Each row is a point on a tangle of strands that fork, close into loops and nearly touch. The rows are in no order.
Points whose rows are less than 50.5 apart are linked; no others are. Some points are linked to none.
k_30: [-18   8   7  16   5  13   8  10   7   1   3 -11  -9  11 -39  -9  11   3
   0   8   6]
k_357: [  4  -1  -9 -38  11  19   2 -24   5 -13  -9   5  15  -5  18  10 -15  -5
  36   9  -4]
k_125: [-13 -23  17 -13   0 -13  22   1  15  -7   4   8  -8  24  24 -21  -2  -3
 -14  -5  -8]
k_754: [-14   7  -6  17  -6 -15  20   2 -12  -2  16  15 -20  11 -13   4 -13   5
 -31 -18  -4]
k_871: [  4  -3  -1   2  -2 -10  23  -9 -19 -13  20   9 -34   7   8   2 -17  20
 -15 -14   1]
k_36: [ 15   9  14  17 -18  -7 -35  -2 -15 -10  12 -10 -12   5  -5   7 -12  17
  -8   8   5]
k_80: [ -9  -9 -14  -6  22 -17   2 -12  -4 -10  -7  -9   5  11  35  12  -5  -5
 -31  -6   2]
k_242: [-38   4 -14  -3  -1   5   4   2  15   0  -2  13  30 -11 -18   3  14  21
  17   3  -8]
k_97: [ 23  -9  17 -11   1   8 -15  -1  -3 -10  -6  -5  -1 -18   0   8 -24 -17
  15  -6   3]
k_751: [ -9   8   5  -1   2  17  23   3  -1   7   6  -6   4   6 -17 -19  18   5
  16   5   2]
k_643: [ -8  -9 -21  -9  16   6  15 -10   1  -6   0   6   4 -18  -5   7 -22   4
   8 -10   6]
k_869: [ 39 -22 -12 -13   2  -9 -10  -3  18  -7   1  14 -21 -10  -9  10 -33  -6
   7   6   9]
k_393: [  7  11   6  -2  -9   4  15  11  -4   2   7   1 -22   0  -2  14  -2  29
   2   1   7]
k_82: [-31   9  17  10 -12   9   3 -21  -1  26  13   3   7   4  14 -28  39 -28
  19   4  -9]
k_675: [  3 -22  15  22 -11  -2 -10   7   2  17  -5  -6   2   2 -16   9   0   0
 -16  -4  -9]
k_327: [ 11  19   7  12  -3  -7 -11  13  -6  11   7  -3   7  12   5  -6  13 -25
 -23  -6  -3]
k_240: [ 18  21   6  -1 -12 -10 -20  17  -9  -1   8   3  19 -17   9   4   3 -18
 -10  -3   0]
k_84: [-12 -11 -23 -17   5  -8  22 -17   4 -14  11  19  -7   1   4 -13 -23   2
  -5 -10   3]
k_331: [-25  35  -2   4  -4  -1  12 -16 -12  -3  18   8  14  17  12 -24  16 -15
  -9  -3 -13]
k_488: [  0  16   1 -12  -3  25  20  -2   4  -3   2  -2   4  -3  -4 -28   0 -17
  23   8   7]
k_639: [ 26   4  -6 -30  13  -7   8   2  -1  -7  -2   4  -3   2  32   6 -18  -7
  -1 -10   7]
k_545: [ 19 -20 -24  -7   7  -1   8  -3  11   1 -10   1 -17 -12 -19  15 -23   6
   7  -5   7]
k_89: [-36  -5   8  -2  -6  14   2   1  16   4  -6   1  27 -16 -11 -11  31  10
  36   3  -9]
k_952: [-18 -32 -20 -14   4   3   5 -14  16 -12  -9   4  13   4   3 -12 -18  -2
   8  19   6]
k_648: [-17   7   5  -8   4  18   6  14   8   3 -10   0  20 -22   1  12  33  12
  40  11  -1]
k_209: [-12 -17  -7 -25  10 -12  15   2  24  -4  -2  20  12  25  35 -26   4 -13
 -15  -7 -10]
k_159: [  8  -5  -5 -35  -3  22  23 -12   9  -4  -5  -6   8  -1  10  -7   5 -13
  29   5   0]
k_504: [ 25  21  -5  -9   6   5  -5   2 -10   2 -16 -19  -3  -2  14  12  14  -1
   5  12  11]
k_168: [-18 -16   3  11  -8  -3   8   1   9   6  -9  11  20  -2 -17  11  -1   2
 -21   1  -5]
k_889: [-11  10  -2   2   2  -8  15 -10  -7 -24  15  12  -5   6  -5 -24 -16  -5
  -6 -11  -1]
k_203: [  7  12 -10 -16  13   6   9   7   2   2 -15   0   5 -28  -3  18 -13  12
  22 -11   1]
k_71: [-11  28  14  12  -8  29  -2  18 -14  24   5  -7 -10 -17 -12  -5  40   5
  18   1   5]
k_38: [-27  -8   2   5 -20   1  14   0  10  10   2  14  26   4 -11 -11  16 -14
  -3  -5 -15]
k_846: [ -7  -9   5 -12 -16   4  -2   5  19 -11   7  21  24 -24 -14  -1 -10  12
  12   7   3]
k_740: [ -1  28  -7  15  -1   1  -2  14  -7  -3  -1  -9 -18 -11 -23  10  12  39
   0   0   8]
k_99: [  8 -23 -22 -15   6 -23  -5   2  16   1  -4  14   2   8  -5   5 -12 -10
 -28  20   9]
k_619: [ 31 -20  -2 -15   6   1 -23 -13   1 -16  -5  -1 -12 -10  11  19 -33  -6
  14   9   9]
k_974: [ 18  -8  11  23 -17 -21 -39  -3   3  10  -6  -8  -7   9 -11  16  -5  32
  -1  15  -4]
k_90: [-15  -4 -11   6  12   1  -2  -1   7  -3 -11   0   1  13 -29   1   9  -2
  -8  29  11]
k_395: [ 17 -27  -7 -13   3  -2  -3   8  11  17 -17  -2  11   2  19  10  14 -12
 -13   8   4]
k_270: [ 27   1  -1  -2   8  -7   9  -7 -11   1  11  -5 -41   2   8   5 -24   8
  -1 -19   4]
k_16: [-10   6  -3  16  12  -7 -18   0  -4 -22   5  -3 -13 -17 -24   7 -15  16
   6   9  15]
k_943: [ 19  -4   8  26   0  -5 -23   9   9  23 -13 -23 -10   3 -19   1   6   9
  -2  -9  -8]
k_742: [ -3   8  30  18 -22  22  -8  12 -11   8   7 -10  -6 -10  -2 -11   4  -9
   5  -4   0]
k_305: [ -7 -24  14  -7  -4  -4  17   7   9  -7   0   8  -2  15  -8 -24 -13 -21
  -7 -12  -4]
k_362: [ 33  11  -5   3   4  -7 -20   2   1   2  -7 -17 -14  -6   0  13  -6  16
  15   4   6]
k_260: [-16  18  10   3  -5   6   4 -13 -23 -17  17  -1   8   8  15 -24  -4  -2
   2  -1  -4]
k_556: [-14  18  28  17 -28  13  -6  15  -6  21  15   3  -5   8  -9  -8  16  -5
 -17   3  -1]
k_360: [  8 -10  -9  21  14  -8  -1 -13 -21   5  -5 -34 -13  17  17  17   3  12
 -10  -1  -1]
k_800: [ 32 -12  -1 -11 -10   2  -4  11   7   7 -13   3   8  -2  -2  20   1  11
  -5   7   0]
k_319: [ -3   1  22   0 -16  26   9   0 -17   3   5  -5   1 -10   9  -2   0   6
  23 -13  -5]
k_380: [  3   0  14  19   9  -3  -7  -7 -11  -1  -4 -23  -1  23  11  14  15  -3
 -13  16  -2]
k_387: [  5 -25  -8  -5  11 -21   0  -1   3 -11   6  10 -27  24 -12  -5 -11 -10
 -21  13  12]
k_418: [ -6  21  22  13 -12   0  -9  18  -9  11  11   5 -20  29  -7 -16   9 -20
 -32  -6  -9]
k_907: [-24 -12  -5   2  22 -13  15 -12  -7 -15   0 -13   2  24  32  -9   3 -12
  -7   3  -2]
k_87: [ -3   1 -11   1  12   0 -17  -4   8 -25  -6   1  10  -8 -22  -1  -8  -7
   7  24  19]
k_903: [-15  11   5  27  -8  -8  -9  -2  -9   0  13  12 -17  13 -36   6 -14  13
 -23  -5 -10]
k_644: [ -9  35  10  10   1  23  -3  14 -17   8  -2  -5   5 -29   9  -1  18   8
  21 -16   7]
k_763: [  9  -4 -17  18  13 -15  -9  -3 -11  -4  -9 -21 -18  16  -5   4  -4   1
 -22 -12  -6]
k_863: [  6   1 -14  22  20  -6 -22  -6  -2 -13  -5  -1 -20 -25 -15  20 -20  25
  17 -13   5]
k_294: [-24 -17  -4  -4  -8   2   3 -20   9 -16   7  10  21  15  -6 -26  -9  -3
   9  13   0]
k_282: [ 29  15  12  12 -26   2 -34   9  -8  17   3 -10 -20  11  -9  -8  -8  12
  -5   3  -5]
k_560: [  6  30 -15  -5  12   7 -10   9  -6 -19   0   5   5 -32  -9   2 -17   1
  18 -12   6]
k_298: [-10 -23  -1 -11 -11  -7  11  -8  16  26  -7  14  29 -13  16   3  33 -22
   2   5 -10]
k_698: [ 27  17   1  14  -9  -1 -21  22  -3   7  -7  -8  -5  -7 -18   4  -2   8
  -4 -12  -4]
k_325: [-28 -10  10   9  -5   4   9  -6   8   2  11   6  17  11 -15 -33   9 -27
  11  10 -10]
k_459: [-20  -8  -1   3  12 -11   7  -8  -1  -2  -4   0  10  26  12 -13  16 -34
 -17   5  -7]
k_544: [-12  14  10  26 -10   4  -8  22   0  13   3  -6 -19   6 -28  17  13  32
  -8  -9  -9]
k_681: [ 24  -6 -15   5   3 -27 -16  -5  -4   2   1  -1 -30  19  -6  -4 -10   6
 -17   2   7]
k_383: [ 26 -24  -7 -17  22 -20   1  -7   5  -6  -3   4 -20   9  30   1 -21  -6
 -12 -14   0]
k_450: [ 18  16  13  -6  -2  10  -6   9 -14  14  -6 -11  10 -20  27  33  19  -2
  11   5   2]
k_662: [-37  19   4  12  -5   1  10 -20 -12  12  10  -7  16   6  21 -10  34 -15
   3  -1 -12]
k_787: [ 11  -8   5 -11  -7   8  16   2   4  -7   7   2   9  -6 -11 -29 -17 -19
  15  -7  -1]
k_119: [ 13   6 -14 -33   5   2  18  -3  -1   0  -6  16  21  -6  18  -7 -11 -13
  -1 -12  -6]
k_444: [ 32 -15   3  -6   9 -10  10   9   0  10 -11  -8 -30  13  13  -2 -11  -1
 -12 -23  -2]
k_549: [-11  24   1   8   4  11  -8   2 -13  -3   4  -4  11 -16   9  15   7  17
   3   2   5]
k_676: [ 16 -11  11 -11  -9  14   9   2   9  -3  -5   0  -3  -6   1  28  -7  30
   9   8   3]
k_179: [ -7 -23  -6  -6  10   0   7  -5   5   9 -10  -3  21   0  11  -6  18 -25
  -9   1  -5]
k_641: [ -3   3   4 -14  -5  15   1   4   7   9  -8   5  25 -23  23  27  28   2
  19   7  -4]
k_354: [ 15 -24 -27  -9  15 -19 -10  -8  11   1  -7   0   1   6  22   8 -20 -15
 -30  -2   7]
k_400: [-26  27  -3   5  -4  -8  -6  13   0  -6   4  14  29 -18  -6  13  22  23
   3   7  -4]

A tip is a point with one link. Name the tips that can be reached along the links from each point below, in the order of the rows.
k_331 | k_97, k_82, k_560
k_168 | k_952, k_71, k_974
k_179 | k_380, k_903, k_298, k_544, k_119
k_30 | k_357, k_209, k_863
k_556 | k_240, k_319

A piece is two or more points that can be reached from each other along the links. Count, over all rows, the pieces, the separate loops (a circle has one, a figure eight two, a Y none), the forks (points with three links) and the tips (points with one).
pieces | 5
loops | 0
forks | 6
tips | 16
